Each row is a point on a landscape with many valleys, with its height.
From any point a ball rolls to the lowest of the 2 points nearest to it. It stops when none of these is lower. Distance is the straight distance between rows; heights are no part of it.
(950): [ -8 -12  -3   3 -21  -6  22  -9   0  11  -3 -23  -5   1  14   5  18 -16
  -2  -5 -12   6 -27  -8   6  19  -2   1 -14 -10   8 -13   5  12 -14  17
  20 -18]  height 400
(1125): [  0  -1 -14 -13  30  24   1 -14   0  23   1   5  16   0  -7 -14  10   5
  19  26  -3  19  13 -11  18  -8 -13 -10  13 -15  -7 -21 -19  -4   4  13
   9  12]  height 749
(90): [ 15 -14  -3 -23  -9  -6   5  -5  -5 -24  -9   5  -7 -11   5   7  12 -10
  10  -4  -1   2  23  -3  30   3 -12 -15  10  12 -14  -5   7  -4   4 -14
  12   0]  height 222
(791): [ 14 -10 -20   1   5 -10  -8   4  -3 -42 -21   8   0  -2   5  -9 -12   4
  -3 -16   7 -27   3   6 -10 -11   8   6   0  15  -8   0 -15   1 -27  20
  -7   9]  height 590
(1250): [-23  25  15   9   3  13  -4  -1   7  13  20  -2  14   5 -21 -16  16 -13
  18  23   1   7  11  -8   0   8  -3   4   7  -9  19  -8   8  -1  17 -18
   5  13]  height 566
(217): [-26  -3   6  25  21   7  -7   9   2   3 -13  -7  -6  32  -2   4 -18   4
 -13   2   3  11 -30  18 -10  11 -20  19  -5 -24  13  -1 -20   0  17  10
  -4  14]  height 499
(894): [-11  -6  -5  25   6  28   2   4  -1   8   3   3  -1  14  -1   4 -11  18
  -8  -1   0  13 -23   6  -3  18  -2  19  12 -13  21   5  -7  -2  29  23
  -2   5]  height 465
(129): [ -8  -7   3 -31  -4  -5  18   4 -15 -20  -5  -4 -19   0  10 -10 -11  -2
  -6   8  -4 -15 -20 -18   4  15   7 -29  -4  -8 -11  -1   1  -3 -21 -14
 -11  -3]  height 687
(257): [ 11 -18   2   5  -1   0   6 -13   8   6   1 -11 -12  -8   4   5 -20   5
 -24  -3 -12   8 -19  -7  -2  -5  17   1   5  -4   0   0 -13  -8 -13  -1
 -28 -24]  height 483
(1130): [  7   1  12 -22 -14  22  18  -7  -7  20   5  10  -5  -6  -2   7  -4   0
   0  15  -1  19   6 -26  20  10   5  -4  -3  -1  -3   7  13  -1  18 -26
   1 -19]  height 510
(865): [  3   2   5  -5   5 -27  -3  35 -11 -25   5 -17 -17 -13  25   7 -17   3
 -22   2  10 -10  -7  -1 -19 -13   2 -13 -11  14  -6   1   5  -4 -39   1
   0   6]  height 646
(627): [ 22  -3 -11 -14  -7   3  -4 -17  10 -17 -14  -9  12   2  -2  12  -1  -4
  -4  -7 -14 -16  -6  13  14  -2   2   0  21  16   1  -8  -8   2  10 -10
   6 -14]  height 441
(142): [ 14  -9  -9   4 -12 -24 -15   9   6 -22  -4   8  -7 -13  -8   5   2 -17
  13 -14  10   5  29   2  17  -4   2  -1   5  23 -11  14  10  -6   4 -13
   7   9]  height 148
(1156): [ 23   2   5   4   3  20 -18  15  -4  -4   4  12  18   1  -3 -36 -10  -4
  16  11   1 -14  24 -12  -8  -3   1  -5  28  -5  -1  16  19 -21  -1   2
   3  -5]  height 463
(502): [ 16   4  19   1  37  -9  -2  -2 -13   5   6  10  14  12   8  -6  -2  21
  18   0  14  -4  12   3  -3  -9  -4  -7  -4  -1 -40  26 -13 -12 -28 -14
  -3  27]  height 520
(826): [ 26  10 -14   3  14  13   0  15 -18 -34  -8   4   4   3   1  -9 -12  -2
   3 -31  15 -33   7   8 -27   9   2 -10  11   9  -5   7 -10  -7 -33  23
  -4   5]  height 613
(496): [ 26   7   5   1  10  23  -1  -2   6   5  -5  10   4   5  -1  -5  -4   4
  -2  11  -6  11  14  -2   1   4  15   3  22   2   8  22  12 -10  10 -37
 -11 -10]  height 350
(663): [  0   0   7 -28  -3   1   3  -5  -9  12  -8   0  -7  -3  12  -4  -6   0
  -4  25   0  -9 -25 -31  -7   3   7 -19   1 -22   1  -1  -4 -16 -19  -9
 -12   5]  height 707
(1225): [  1 -18  -3 -13 -40  13  19 -19   6   7   4  -3   5 -15  -3   5  19  -2
   8  -5  -8   3  -4  -7  17  17 -12  -3  12  -2  11 -10   3  17  18  23
  13 -21]  height 323
(184): [ 17   3 -24  19   1  -2  -4  13  17 -23   5  -9   3 -13   0 -12 -17  -1
   4 -25   1  -3  -2  -2   6   0   2  19  20   7  22  12  16  14  16  23
  16  -9]  height 482
(1058): [ 32  -1   1 -15   7  19  -5   1  -7  10 -14   7   1   2   2 -15 -24   0
 -18  10 -10   0   7  -8   7  -4  15  -6  40   4   9  17  17 -16   1 -14
   1 -30]  height 383
(1146): [-13 -10  -3   4   2   1  10 -13   2  11  -5 -24  -8  -2   0   8 -19   7
   0  12   3  11 -23  -2   8  -6  -5 -16   8 -12  -8 -22 -19  -4 -15  -9
 -27 -21]  height 435
(1083): [ -1   9  26 -10  -7   6  -9   8   5   9   2  -4   6  12   2   0  -3  -6
 -16  13   2  -6 -13  15  -4  11   6  10  27 -12  27   4   6  -3  13 -11
   4  -1]  height 453
(237): [  6  -1 -22 -22  -6 -18   9   8 -11 -31 -16   1  -1   4   3  -1  11 -22
 -15 -12 -16 -33  -7   6   2   3  -9 -13   9  -9  18  -6   3   7 -15  16
  -4 -14]  height 551
(439): [  8   1   4   4   6   6  -6  23   1 -14  -5  -8  -6   4   6  -5 -37   4
 -19 -11   4 -18 -17   4 -19  -8  13  13  19 -10  12  13   6  -1  10  18
  -1 -13]  height 411
(288): [ 29 -12  -1  -5  17   0  -7   1  -2 -13   4  12   1  -5   4  -7  10  -3
  10 -15  -6 -11  17 -15   6 -11   9 -14   3 -18 -17   1  -2 -19 -16   7
   2   6]  height 425
(518): [ -8   8   3  16   9  16   1  -5   5  11  -1 -16  10   3   1   0  -8  15
  -5  12  -9   8 -29 -20 -27 -12   7  13 -14 -18   3   3  -6  -7  -2   1
 -23 -10]  height 271
(650): [  0  15  -1  17  32  -8  -6   3  -3 -11   0  -9   4  -9   3  11  -7  10
   3   8   9   4  12  11 -12 -10  -9  15 -23  25 -18 -11  -7  -5  -6  -5
   7  32]  height 452
(860): [-32 -30  24 -18 -32  -5   3   0   1  28  10 -30 -10  -4   8  14  -6   6
  -1   3 -10   5 -24   6   7  -6  -5 -11 -22 -13   0   2   6   6  -6 -20
 -12 -38]  height 427
(1360): [ -1   8  18  -7  -7   1  13 -12   8  -3  16 -12 -17 -12   5   1   6   5
   0   7 -14  16  11 -18  11   5   2 -10 -17   3  -8   9  19   8  28 -17
  -1  -2]  height 542
(1145): [  3  -1  37 -13  12   8   2   5 -11  34  25  -2   6  13   2  -7   6   2
   6  13   8 -10 -24 -22 -17  -7   9 -14 -16 -14 -12  12   1 -18 -29   3
  -6 -16]  height 602
(1051): [  8  18  10  15   4   0  -1  -4   9  -2  10  -3  -5   0 -11  -4   0  -2
   3   6 -11  10  23  19  -2   4   3  -2   8   1   5  15  25   3  20 -41
 -13   5]  height 306
(22): [  7   1  -5  11  11 -26  -6  17 -19  -7 -17  14   3   9  -3  11  -9   2
 -13  -5  26  -9 -12  12 -10 -13  10  31 -18  20 -20  17 -17  -9 -27  23
  -5  30]  height 642
(1392): [ 26   3  -7 -12   5  19  -3  -7 -12 -24 -21  -2   8   6  10  -8 -19  -3
 -13 -13  -1 -18  -2   0   1  -5   7   1  33  11   3  -2   7  -4   1  -1
   1 -31]  height 413
(730): [  9 -12 -19  23   9  10 -10 -10  12  -2  -8  -4   4   8   2  12  -1   8
  -2 -12   2  10 -10  19   8   9   0  17  12   0  10 -14 -27  10  15  17
  -2  11]  height 426
(823): [-24 -19 -15  25   2 -39  -9  10  -3   4 -24   4 -16   1   0  16   4   7
 -10   5  -1  15 -10  28  -2 -25 -13   9 -23  19   2   4  -1  -1 -17  10
 -12   3]  height 679
(1128): [  9   8  -2   1  12   4 -13   8   6 -12   3  -2   7   6   3  -6  13  -9
  -3  -3   0  -7   1   3   3  -5  -5  13   7 -15  10   1  -1 -21  -5  10
  10   8]  height 385
(606): [-15  10  14  -5 -12  27   6  -2  -7  37  16  10  23   3  -8 -16  17  -6
  21  27   4  17   7 -31  -2  13  -4   3   4  -8  16 -12  13 -11  15   7
  18   8]  height 589
(597): [ -9   9 -10   9   0  12  11 -21  20  12   0  -3  10   0 -14  15  16  19
 -10  -7 -34  16  10  20   4   4 -14   2  11  -8  15   7   3  13  40   9
 -12 -10]  height 290
(616): [  0  -7  -5   0 -11 -30  -1  31  10 -13   2 -19 -19 -11  18  -4 -27  -7
  -6 -17  -3 -16 -21  21 -13 -12  13   1  -2   0  20   8  21  26 -15  15
  10 -21]  height 546
(276): [ -5  13  -8  40   3  18  -9 -16  12   6   7  -6  20  -2 -20  -7  21   6
  32   0   4  10  15  -8   5   7 -13  -1   0   3 -11  -2 -13  -3  25  14
   1  20]  height 638
(681): [-36  -9  15 -21 -10  -8  10 -10  -2  31  11 -28 -10  -3   4  11 -11  11
  -8  16 -21  31 -16 -10   9  -6  -9 -15 -27 -21  -8  -7  -1  17  14 -14
 -12 -33]  height 352
(232): [ -3  -7 -12   8  16  -6 -20  -7  -6  -8 -12  19   1  13 -14   1  -1  11
  10 -13  14  -9   2   5   2  -7  -2  35 -13   9 -19   9 -25 -15  -3  26
   0  30]  height 621
(106): [-12  -6  18 -17 -16   9  15 -13 -11  32   4   0  -4   1  -1   3  11 -10
 -11  11  -1  16 -17   2   2   3   1  16  -2 -14  11 -12  -8  -3  -4  -8
   2 -31]  height 708
(222): [ 15   2 -23   0 -21  -6   5   6   8 -13  11  -4  -7 -24   6   1 -12  -5
   7 -32  -7 -19   0 -12   3   6   8  -3   3   0  12   2  20  20   0  30
  21  -8]  height 519
(1010): [-13   4 -11   8  20   1 -18  -4   0  10  -5  27  13  14 -20  -5  18   0
  13   4  11   9  15   8  20  -6 -12  28  -1   1  -7  -1 -32 -18  12  21
   0  24]  height 606
(708): [-13  12 -10  30  -3 -12 -14  15  -4  -6  -2  23   4   1 -22  12   3  -3
  -4 -17   5   6  34   0  -9 -14  -6  27 -18  24  -8  22  11  -5  12   3
  -8  29]  height 296
(221): [-40  29 -23  26  20   6  15 -14  11  17   3  -3   9   1 -15  -4  23   0
   5   6  -8  21  15  10  -1   1 -15   5 -10 -10  11 -10  -1  26  21  10
  15   6]  height 167
(97): [  6  10  20 -13  11 -16  13  12  -8  -9   7 -21   9  13  20   1 -14   7
 -15   4  18 -24 -14 -17 -26  -5  13 -29  10   0  -4  13 -17 -10 -34  -9
  -7  -1]  height 583
(1362): [-12 -14 -12   8  15   6   2 -15   9  14  -3  -7   0   4  -2   7 -10  18
   3  12 -11  21 -15  20   8  -6  -6  -1  11 -10   5  -8 -22   4  11   1
 -15  -4]  height 386
(687): [-44  13 -11  20  17 -27   0  -6   6   8   0 -20 -15  -6  -4  -2  -7  11
   4  22 -13  16   2  15 -12 -19 -10  -8 -29 -29  -4 -13   2  19  13  -5
 -15   8]  height 164
(1077): [ 16 -19   5 -20 -21   2   7  -1  12 -14  -2   3   0 -15  -2 -10   9  -9
   6   2  -9   9  28   9  28   1 -11 -11  35   1  11   9  15  -6  20 -10
  10 -16]  height 278
(508): [-15  -9  11 -12 -20 -28   1   4  -4   2   2 -26 -14  -2  10  -1 -18   3
 -12  11  10 -19 -20  15  -8   1   1 -32  -4  12  -4  -1   0  11 -19 -29
 -17 -11]  height 643
(634): [-23  13  13  32  31  -6 -12  23  -9  -1  -7  17  -5  22   1   9  -7   3
 -12  -7  17  -6   2  24 -19  -6   5  21 -13  -5  -3   5 -11  -7  -8   6
  -3  26]  height 649
(73): [-10  -8 -22  11   6  -5  -7 -23  21  -6 -16  12  13   1  -9  15  19  -2
  11   4   9   9  27  -5  23 -19  -5   1  -6  10 -31 -23 -27   5  10   4
   9  24]  height 571
(271): [  0  -5  10 -23 -29 -21   8  13  -1   3  11  -5 -25  -3   7   5  -5  -2
  -5  -2   3 -25 -19  27  -2  11   5 -29 -12  -2  11 -10  11  29  -6  -3
  -2  -6]  height 614
(571): [  3 -14 -20 -29 -20 -22  -4   4  -4 -10  -6   4  -5  -6   1  -4   8 -10
   2 -25 -14 -33   1  28  11   3 -18 -11   1  -2  24   7   6  23  -5  14
  11 -12]  height 530
(801): [  9 -22  -1 -18 -58  20  23 -16  -5  25  -1  10  17  -6   5  13  21   2
  -2  12  -5  17   2 -26  22  20 -26  -5  22  18   6  -5   2  19  36  27
   8 -23]  height 233
(577): [  8   3   1   3 -23  -5  10 -17  15  15  15  -7 -11 -17  -2  13  16   4
  -5  -5 -10  13 -11 -19   5  -4   7   1 -10   5   3  13  14  17  23  -6
  -1 -26]  height 575
(1296): [-36   2   4  -2   2 -14  17  -5   2  10   6 -25 -20  -6   8   1   6   1
   4  20 -16  22  -7  -1   8  -4 -12 -14 -29 -26 -14 -11   6  11  15   2
   7  -8]  height 266
(821): [ 13  13  10 -15   0  18  -1  13 -13   8  11   3   3   6  -3 -13  -4 -19
 -14   0   7 -18  -5 -22 -12   4  14   1  26  -3  19   0  21  -4 -13   5
  10 -26]  height 532
(915): [-17 -15 -16  -7 -23 -10  20  10  -4 -19  -3  -3 -21  -9  17  12   6   5
  -7  -3 -13   4 -15   8  23  12  -6 -26 -33  14   0 -14   5  16  12  14
  19   5]  height 601
(905): [-13   3  18  25  17  -5 -16  15   7  -9   7  15  -1   7  -8  17  -7  -4
  -5  -4  16   2   2  26 -14  16   4  26   6   1  14  -3   4   0   7  -4
  -1  20]  height 667
(672): [ 15  18  -4  35  17  -3 -17  20  -2 -22   3   9   8  10 -14  -8   5   4
   8  -8  12   2  34   8 -11 -19  -2   8  -9  22 -18  29  13  -8  -1 -17
 -10  30]  height 349
(310): [ 22   5   3   5  23   5 -23  23  -2 -22   6  13  21  -6 -12 -19  -9  -5
  19 -12   7 -17  20  -7  -9 -20  -9   4   9  11 -16  22  16 -16 -13   9
   8   4]  height 434
(1173): [ -3 -12 -23  12   1 -31 -14   0   0 -11 -16  19  -5  -7   4  23   1   7
  -6 -11   3  -1  -4  24   6  -8   0  19 -12  36   2   2  -3   6  -8  16
   8   6]  height 693
(941): [ -6 -19 -12  -2 -14  19   7 -11  21 -25  -6  14  17   1   5  15  12  -3
  17   0  -4  -2  16 -30  16   6  -3 -27   2  10 -21 -23  -6   9  20  14
  13  11]  height 59
(302): [  8  -6   2   5   5 -21   1  -7   1 -12  -3 -10 -11  -3  16   8   5  -4
   7  -9   9  -1   0  13   2  -2  12 -13 -15   7 -11 -10 -10 -13 -19  -1
   3  19]  height 514
(70): [  5  -4  -3  -1 -13   4 -13  13  -9 -20  -3   1   3  -9  -8 -34  -3 -28
  26  -3  12 -16  28 -16   9   4  -1 -10  33  -6  -2   3  16 -18  -1  -2
   9  -4]  height 490
(1302): [  2   1  -3 -19 -20   6  23 -16 -15  16 -11 -14  -2   1  10   6  -2 -19
 -10  -3   7  -5 -23  -3  -5   5   6   2   1  -1   4 -20 -16  -3 -18  -1
  -8 -36]  height 723
(181): [-11   2  -3  28  -2  -7  -7 -15  17  -1 -12  -9   4  -4   8  13  22  16
  -9  -4 -10  14  12  40   3   0  -9   7  -9  17   8   0   9  10  23  -2
  15   3]  height 388
(1066): [ 46  12   7  10  22  37  -1   0 -13  15   5   2  18  16   1  -6 -18   2
   9   3  14  -9  -9 -13   0   7  12   4  14  10 -16  15 -11 -18  -2 -11
  -5  10]  height 674
(497): [ 14  -9   8 -20 -26  26   9   2 -19  37   1  16  -1 -10  -5  -6   4 -14
   7  16   6  16  11 -23  12  19   9  -4   8   5   9  -4  12 -14 -11  -3
   7 -19]  height 477
(339): [ -4  -3  -5 -14   8  -7  12  -9  -3  -1  -5 -16 -10  -3  11   8  -2  -9
   5   6   0  12  -9   7  14   3   4 -13  -4 -17 -16 -28 -21   1 -10   2
  -5   7]  height 480
(777): [ 18  -6  -7  19   2   4 -17  -9  17 -18   3   3   7  -7  -5 -14  14   1
  17 -12  -5  -3  26 -22   7 -16   8  -5  12   1 -17  15   7 -11  11   8
  -1   7]  height 439
(1159): [  3  18  16 -21  27 -10  18   4 -11  14  13  10   4   9  -1 -23   0  -4
  22  20  16  -7 -14  -7   2  14   2 -25   1 -13 -23 -10  -9   6 -17 -22
  12  23]  height 725
(1087): [ -3   6  33 -13 -14  11   1   7   1   8  23  11   4   3 -13 -17  23 -23
  -7  22   7  -5   6 -15   6  15   3   0  14  -7  18 -12  23   1  15 -19
  16   8]  height 543
(912): [  5  -6  -2 -11 -28 -20   7  12   5 -17  12 -13 -16 -19  22   9 -13 -10
   5 -28  -7 -13  -3  13  -3   5   9 -11  -3  21  11  -6  31  27  -1   9
  27 -12]  height 553
(809): [ -4  31   4  11  17  -7   9   2  -2   4   7  -6 -14  11 -10   4   0   1
  -7   1  -7   2  22   8 -12  -3  16  -5 -18  -2 -10  -3  14   4  -1 -40
 -11  19]  height 246
(975): [ 17  -3 -12  12   2  -2 -15 -18  16 -22  -3  -3  -1   1  12  13  24  -3
  -1 -13  -3   5  16  -6  12 -12   4 -13  -8  15 -22 -24  -9   3  -3  -2
  14  19]  height 545
(863): [ 20  -8  -3 -23  -7  32  15  -8 -13   7  -2   7   6  -9   0  -4  -4  -3
   6   2  -6  -7   2 -25   6  19   9 -17   5  -5   0 -11   4 -11 -16  12
  -5  -8]  height 436
(917): [  4  -4  12  -9 -26 -14  12   6   0   1  21  -4 -24 -14   2   4  -4  -8
  -2  -6   1  -4 -12  -4   3   8  20  -6 -15   7   9   0  23  23   1   0
   5 -15]  height 585
(56): [  4 -11  -4   2  -9  23  -6  -5  14  -7  -8  12  16  -4  -4   4  18   3
   3   9 -15  18  31  -2  18   5 -17   6  29   6  22   5   6 -12  21   2
  -6  -2]  height 267
(551): [ 12   1   1  23  21   2   3  28   6 -23  -6 -15  -9   9  10   2 -18  10
 -32 -12   3  -7 -10  11 -27 -13   6   4  -2   1  -6  21   0  -8  -9   1
 -11  -6]  height 459
(364): [ 10   3  -2 -34  16  17  17  -5 -17  13   0   8   2   6  -3 -20  -2 -13
  24  22   3   4  -4 -12  16   6 -15 -24   5 -15 -15 -21 -13  -1  -3  -4
  16  11]  height 738
(159): [  0   4  15  21  -9  -1  -5   0  16  -5   3 -10   2  -6  -4   1  16  -6
  -7  -8  -4   7  21  26   3   2   2   7  -5  15  15   7  29   6  12 -17
  10  -7]  height 351
(714): [-19  31  -2  15  20  -3  15  -2   9  26  11 -12 -12  13 -11  -8  -7   2
 -20  11  -3  10   8  18 -24  -9  14  -5 -25 -19  -5 -13   1  25   0 -23
 -20   7]  height 161
(369): [-29  21   2  30  18  18  -4   3   7  -4   0   5   0  31  -8  -9  -1  12
 -16 -13  -3   0   4  21 -16  16 -10  18 -11 -20  20   3  -5  -2  28   6
 -11  28]  height 527
(189): [  2 -15  12 -36 -23  -1   0  -5  -6  16   3  -3  -8 -13   6  -1 -23  11
  -2   4  -7  -1 -12   3   2   7  14 -13  13  -5  11   7   4   3 -11 -20
 -15 -32]  height 525
(169): [ 13  -3 -23 -13   1  -6   0 -13  -4 -28 -23  16  13   9  -1  -3  15 -16
  -4 -15  -4 -29   0   4   5  -1  -3  -8   3   3   0 -20 -13   6 -19  17
 -12   5]  height 570
(1175): [ -9   8   5   0  38 -26  -3   4 -20   3  -4   3   6  -3  -1   0  -9  13
   7  12  25  -3   5   0  -7 -16  -1  11 -19   8 -40  -3 -21   1 -26  -8
   5  29]  height 486
(183): [-18  11   9  13   4 -10 -19  13  -1  -3   8  16   6   8 -17  -5   5 -20
  12  -4  25  -6  10  12   5  16  -3  21   6  18  11  -2  -4 -10  -2 -14
  14  25]  height 681
(641): [  5   3  17 -11  -5  11   9   5  -8  17  14   7 -10   2  -5  -8  -4  -5
  -4   3  17 -12 -25 -20 -25   7  24   5  -8   1   8   0   1  -3 -34   6
  -5 -22]  height 567
(334): [-36  14 -26  18  14   0   7 -14  13   3  -8  10   6  14 -19  13  14  15
 -10  -8 -18  25   8  17  -1   2 -21  15  -4  -7  17   7 -14  14  26  15
  -8  10]  height 235
(80): [ -1   0   5  -1  -7  20   8 -22   0  44 -10  10   5  -6   2   2  15  10
  -9  24  -7  35  -5 -15  -2  -4   1  19  -4 -18   5  -5 -18 -11   3   2
  -9 -24]  height 692
(560): [ -7  13 -10  31  20   9  -5 -11  11 -13 -10  -5  11   3  -2   7   1   7
  -5   4  -2  15   5  14  -5  -5 -10  15 -22  16  -4  -4   0   9  17  -5
   8   7]  height 420
(1093): [ -6 -16  -1 -30 -14 -18  -5   1  15  -5   8  10  -3  -6  -1  -3   9   1
  -4  -4  -4 -10 -11  29   9   7 -15  -2  18   1  36   7   1  12   4   4
   8   0]  height 509
(1315): [-11 -27  11 -42 -32   7   2 -11  -8  42   4  -8   0 -12   9   8 -13   8
   4   0  -6   0 -25   9   1   0  -7 -18 -12  -3   7   7 -13  13  -7  -2
 -10 -40]  height 487
(258): [  6   4  19 -15  20 -11   0   2  -9 -12   3   5  18  12   5  -1 -10   8
   1   3  16 -23  -6  -5 -20   1   0 -15  -4   4 -14  11 -15 -16 -29   4
  -2  23]  height 550
(660): [ 20   3  12  -9   8  20  -1  -7  -4  31  16  -2   4  -2   3   4   4   4
   6  -1 -11   8  -7 -37  -4  -7   8   2 -27 -10 -17  11  -6 -14 -17   4
 -11 -13]  height 630
(32): [-11 -13 -11 -24 -13 -22  14  12  -8 -33  -8   1 -18  -1  12   2  10 -16
 -11  -5 -12 -18 -17  -2  -1  11  -9 -21 -20   3   9  -9  12  10 -12  13
  14   3]  height 574
(987): [ 21  -5   4  22  22  17 -12  12  -1  -7  -2  14   8  13 -10   2  -7  15
  10 -16  21   0  10   8   0   0 -10  21  -6  10 -24  17 -19 -18   4  10
  -4  35]  height 637
(1009): [ -4 -17  -6  14 -14 -10   8 -14   9   8  -6 -31  -5   7  15  21  -5   3
   3  -4 -16   6 -33  -2  -2  -8   0   6  -4 -16   9  -3   2  21 -10   4
   4 -24]  height 460
(546): [ 30   7  -9  26  17   0  -9  16  14 -21   7   5   8 -17   2 -11  -2  12
  11 -18   3  -5  30 -10 -14 -30  -3   4 -10  14 -29  16   6 -10  -7   8
  -2  18]  height 396
(1050): [-23  30 -22  27  22  -4   8  -5   8  16   2 -14  -2   0  -6  -5   5  11
  -2   0 -19  12   7  16 -21 -14   5  -6 -35 -10 -13 -12   0  11   4   7
  -9  15]  height 39
(411): [  9  -6  -4  -1  -3   2   5   1  -1 -18  -5 -12   0  -1  15  13  19 -19
   1 -14 -12  -4  -1 -16   6   6   6   5  -7  -7   4  -5  11  -2 -10   8
  26  -8]  height 336
(51): [-12   1  12   1   9 -34   6  22  -5 -18   5 -26   0   1  23  12 -23  14
 -23   6   9  -8 -14 -14 -18 -11   3 -16  -6  11 -15   6 -18  -1 -30 -23
 -23  16]  height 619
(31): [  3   8  -3  20  23  15  10 -10   8   8  10 -13   6   5  -2  -8  11  21
   4  -2 -17   4  -4  -2 -24 -10   4   4 -32 -16  -8   3  -3  -6  -7   4
 -15   8]  height 169
(329): [  0  17  23  -7  16 -14   5   9   2  -2  19   9  -3  10  -3   0   0 -11
   1  15  19 -19   1  -1  -7   9  15  -7  10  -5  -6 -11  -6   3  -5 -23
   8  25]  height 710
(303): [ -2   2  12  -8 -25   8 -10  21  -2  -4  24  -4  -3  -4  -9 -32  12 -29
   2  -7   1 -15  25 -20   7   9  -4  -1  27 -12  14  -2  29  -4   7  -4
  20  -6]  height 517
(1241): [ 19   0  -5   0   6  22 -11   7   1   3  -3  -3   7   4   7  -5 -23  10
  -6   6  -1  -7 -28 -17 -24  -1  13  14   9  -5  13   5  -5 -15  -6  16
  -2  -1]  height 355
(17): [-18   0  -8   0  18 -16  -9 -25   0   9 -18  26   3  -6 -21   0  12   3
  14  12   9  18  26   1  18 -18  -5  19 -13   4 -20  -3 -18   2  16   8
   6  17]  height 591
(29): [ 19  -3 -14  -9 -34  13   5 -13  -9   7  -1   2   6 -11  -4  -3  11 -21
  11 -15  -2  -5   3 -17  15  26   5 -10  19  -5  16 -17   9   0   2  20
  -2  -9]  height 387
(1181): [ -4   2 -10  32  -6 -20  -8  -4  10 -20  -6   3   0  -9 -21  10   6   4
  21  -3   5  17  31  -2   4  -3  -4   8  -1  28  -7  16   5  -3  22  -6
  -6  21]  height 230
(520): [  1 -17  -2 -31 -23 -20  10 -10  -5 -11  -9 -20 -14  -4  19   2   2   2
  -8   0 -12 -11 -14   8  14   6   0 -31  -6   0 -10  -8 -10   4 -11 -27
 -20 -18]  height 666
(1313): [ -8 -18  -6   3  -3  12   4  -7  14 -19   8   9  12 -11  -9   7  20  -8
  17  -8  -9   9  14 -23  14  14 -16  -4  11   5  12  -5   4  -5  11  11
  17  11]  height 197
(371): [-20   1  -9   5  13 -28  -9 -14  -2  -2 -12  11 -15  -6  -8   9  -4  13
   1   5  12  17   5  22  14  -8  -1  12 -10   6 -20  -4 -22   3   0  -3
  -7  21]  height 608
(973): [ 21   9   2  25   7  23 -14  10  -8  -8  -2  -6  13  11  -7 -12 -16   7
  17   2  19  -6   5  -2  -6  10   6   9  15   9 -18  16 -10 -21  21  -9
  -2  27]  height 655
(1389): [  0  11  10 -40 -44  12  11   6 -31  19   2  26  -8   2   2  10  -5 -20
  -5 -12  -1 -21  -2 -13   2  18   0  -4  -7  -1   6  -4  28  15   9  -8
  -1 -39]  height 531
(358): [ -3  19  15  19   2  14 -23  10   9  -2   4  -4  -2  16   6  -9   9  -2
 -20  -8  -4  -5  -6   1 -12   0  11  26   9 -20  19  12  15   1  16  -1
   8   5]  height 422
(1301): [-13 -11 -11  11  11 -38 -17  15 -13  -2 -24   1 -10   7   8  19 -11   6
 -21   5  11   1 -17  12  -6 -20   1   3 -14  21 -22   2 -18 -10 -33   1
 -12  13]  height 663
(1381): [-11  -9  -4   0  -4 -18  -2  12  12  -6   1 -17 -11  -2   8  18  -9  -1
  -9  -8  -7  -6 -27  16  -7   0   1  -1  -3  -5  21  -3  -1   3 -15  -2
  -1  -6]  height 508
(599): [  9  -2   6 -23 -25  -6   2   2   5  11  13  -4   5  -8   2 -10   7  -7
   2  -4  -9 -13  -5  12   5   4  -2   7  19  -7  34   9  22   6  13  -2
  12 -22]  height 484
(1269): [-10  10 -13  32  22  12 -18  -7  -4  -1   0  14  17  12 -21 -14  14   9
  31  -4  12  11  31  14   6  -6 -26  11  -3   0 -26   4 -17 -16  20  -3
  -2  21]  height 620
(890): [-29   8   0  26  18 -13 -12   8  -3   5 -12  -4 -11   6   3   7 -18  21
  -8   8  14  14  -6  40 -15  -7   6  12 -14  -3  -8  -3 -17   3   0  -4
 -20  19]  height 629
(34): [ 23 -13   0 -11  -8  29  -5 -13   1  16  -6  21   2 -10   4   1   2   8
  -8   0 -12  12   7 -47  -1 -21  14   6  -1  -4  -3   6   1 -14  -9   3
 -11 -26]  height 654
(796): [-11  -9  -4 -14  -7  -1   4 -15  14  17   2   0   0 -15 -11   6  10  20
   6  11 -13  20   6  22  17   7 -12  -2  21 -11  13   2  -8  10  28  -2
  -7  -3]  height 341
(1230): [  3  -3  -8  -4  -1   8 -18  12  11  -8   2  14   3  -7  -5 -12 -30   9
  -2  -9  -2  -3  -7   9  -6   7   2  16  32   2  31   9  17  -1  16  15
   8  -6]  height 450
(309): [  4  -5   3 -26 -10  21   2 -26 -10  30 -12  14   0  -2  14   9   6   9
  -8  25 -11  22  -4 -39   8 -12   2   2 -13  -3 -10 -11 -20 -13  -5 -10
 -15 -26]  height 675
(765): [ 11   7  22 -25 -27  13  10   1 -22  17   6  23  -3  -1  -7  -3   0 -23
  -5  -4  17  -4   0 -21  -6  15   6  11  16   9  10 -11  16   4 -10 -11
   7 -35]  height 506
(455): [ -9   7  10 -10  -3 -15   2   6  -7 -15   6   6   2  -1  -1 -13  12 -20
   6   5  18 -17   1   6  -2  17  -2  -5   0  14   4 -12  10  10  -1 -12
  22  22]  height 695

Call two points neighbours if one is among the 2 nearest of the other. Go from one point of each pair to the other, from neighbour to neighbour, staying as low as possible. Name the highest point that can't be avoided.
(497), (237): (917)
(411), (941): (777)
(142), (941): (1077)

For each start below, name the point where the ball stops.
(917): (1050)
(606): (142)
(1250): (142)
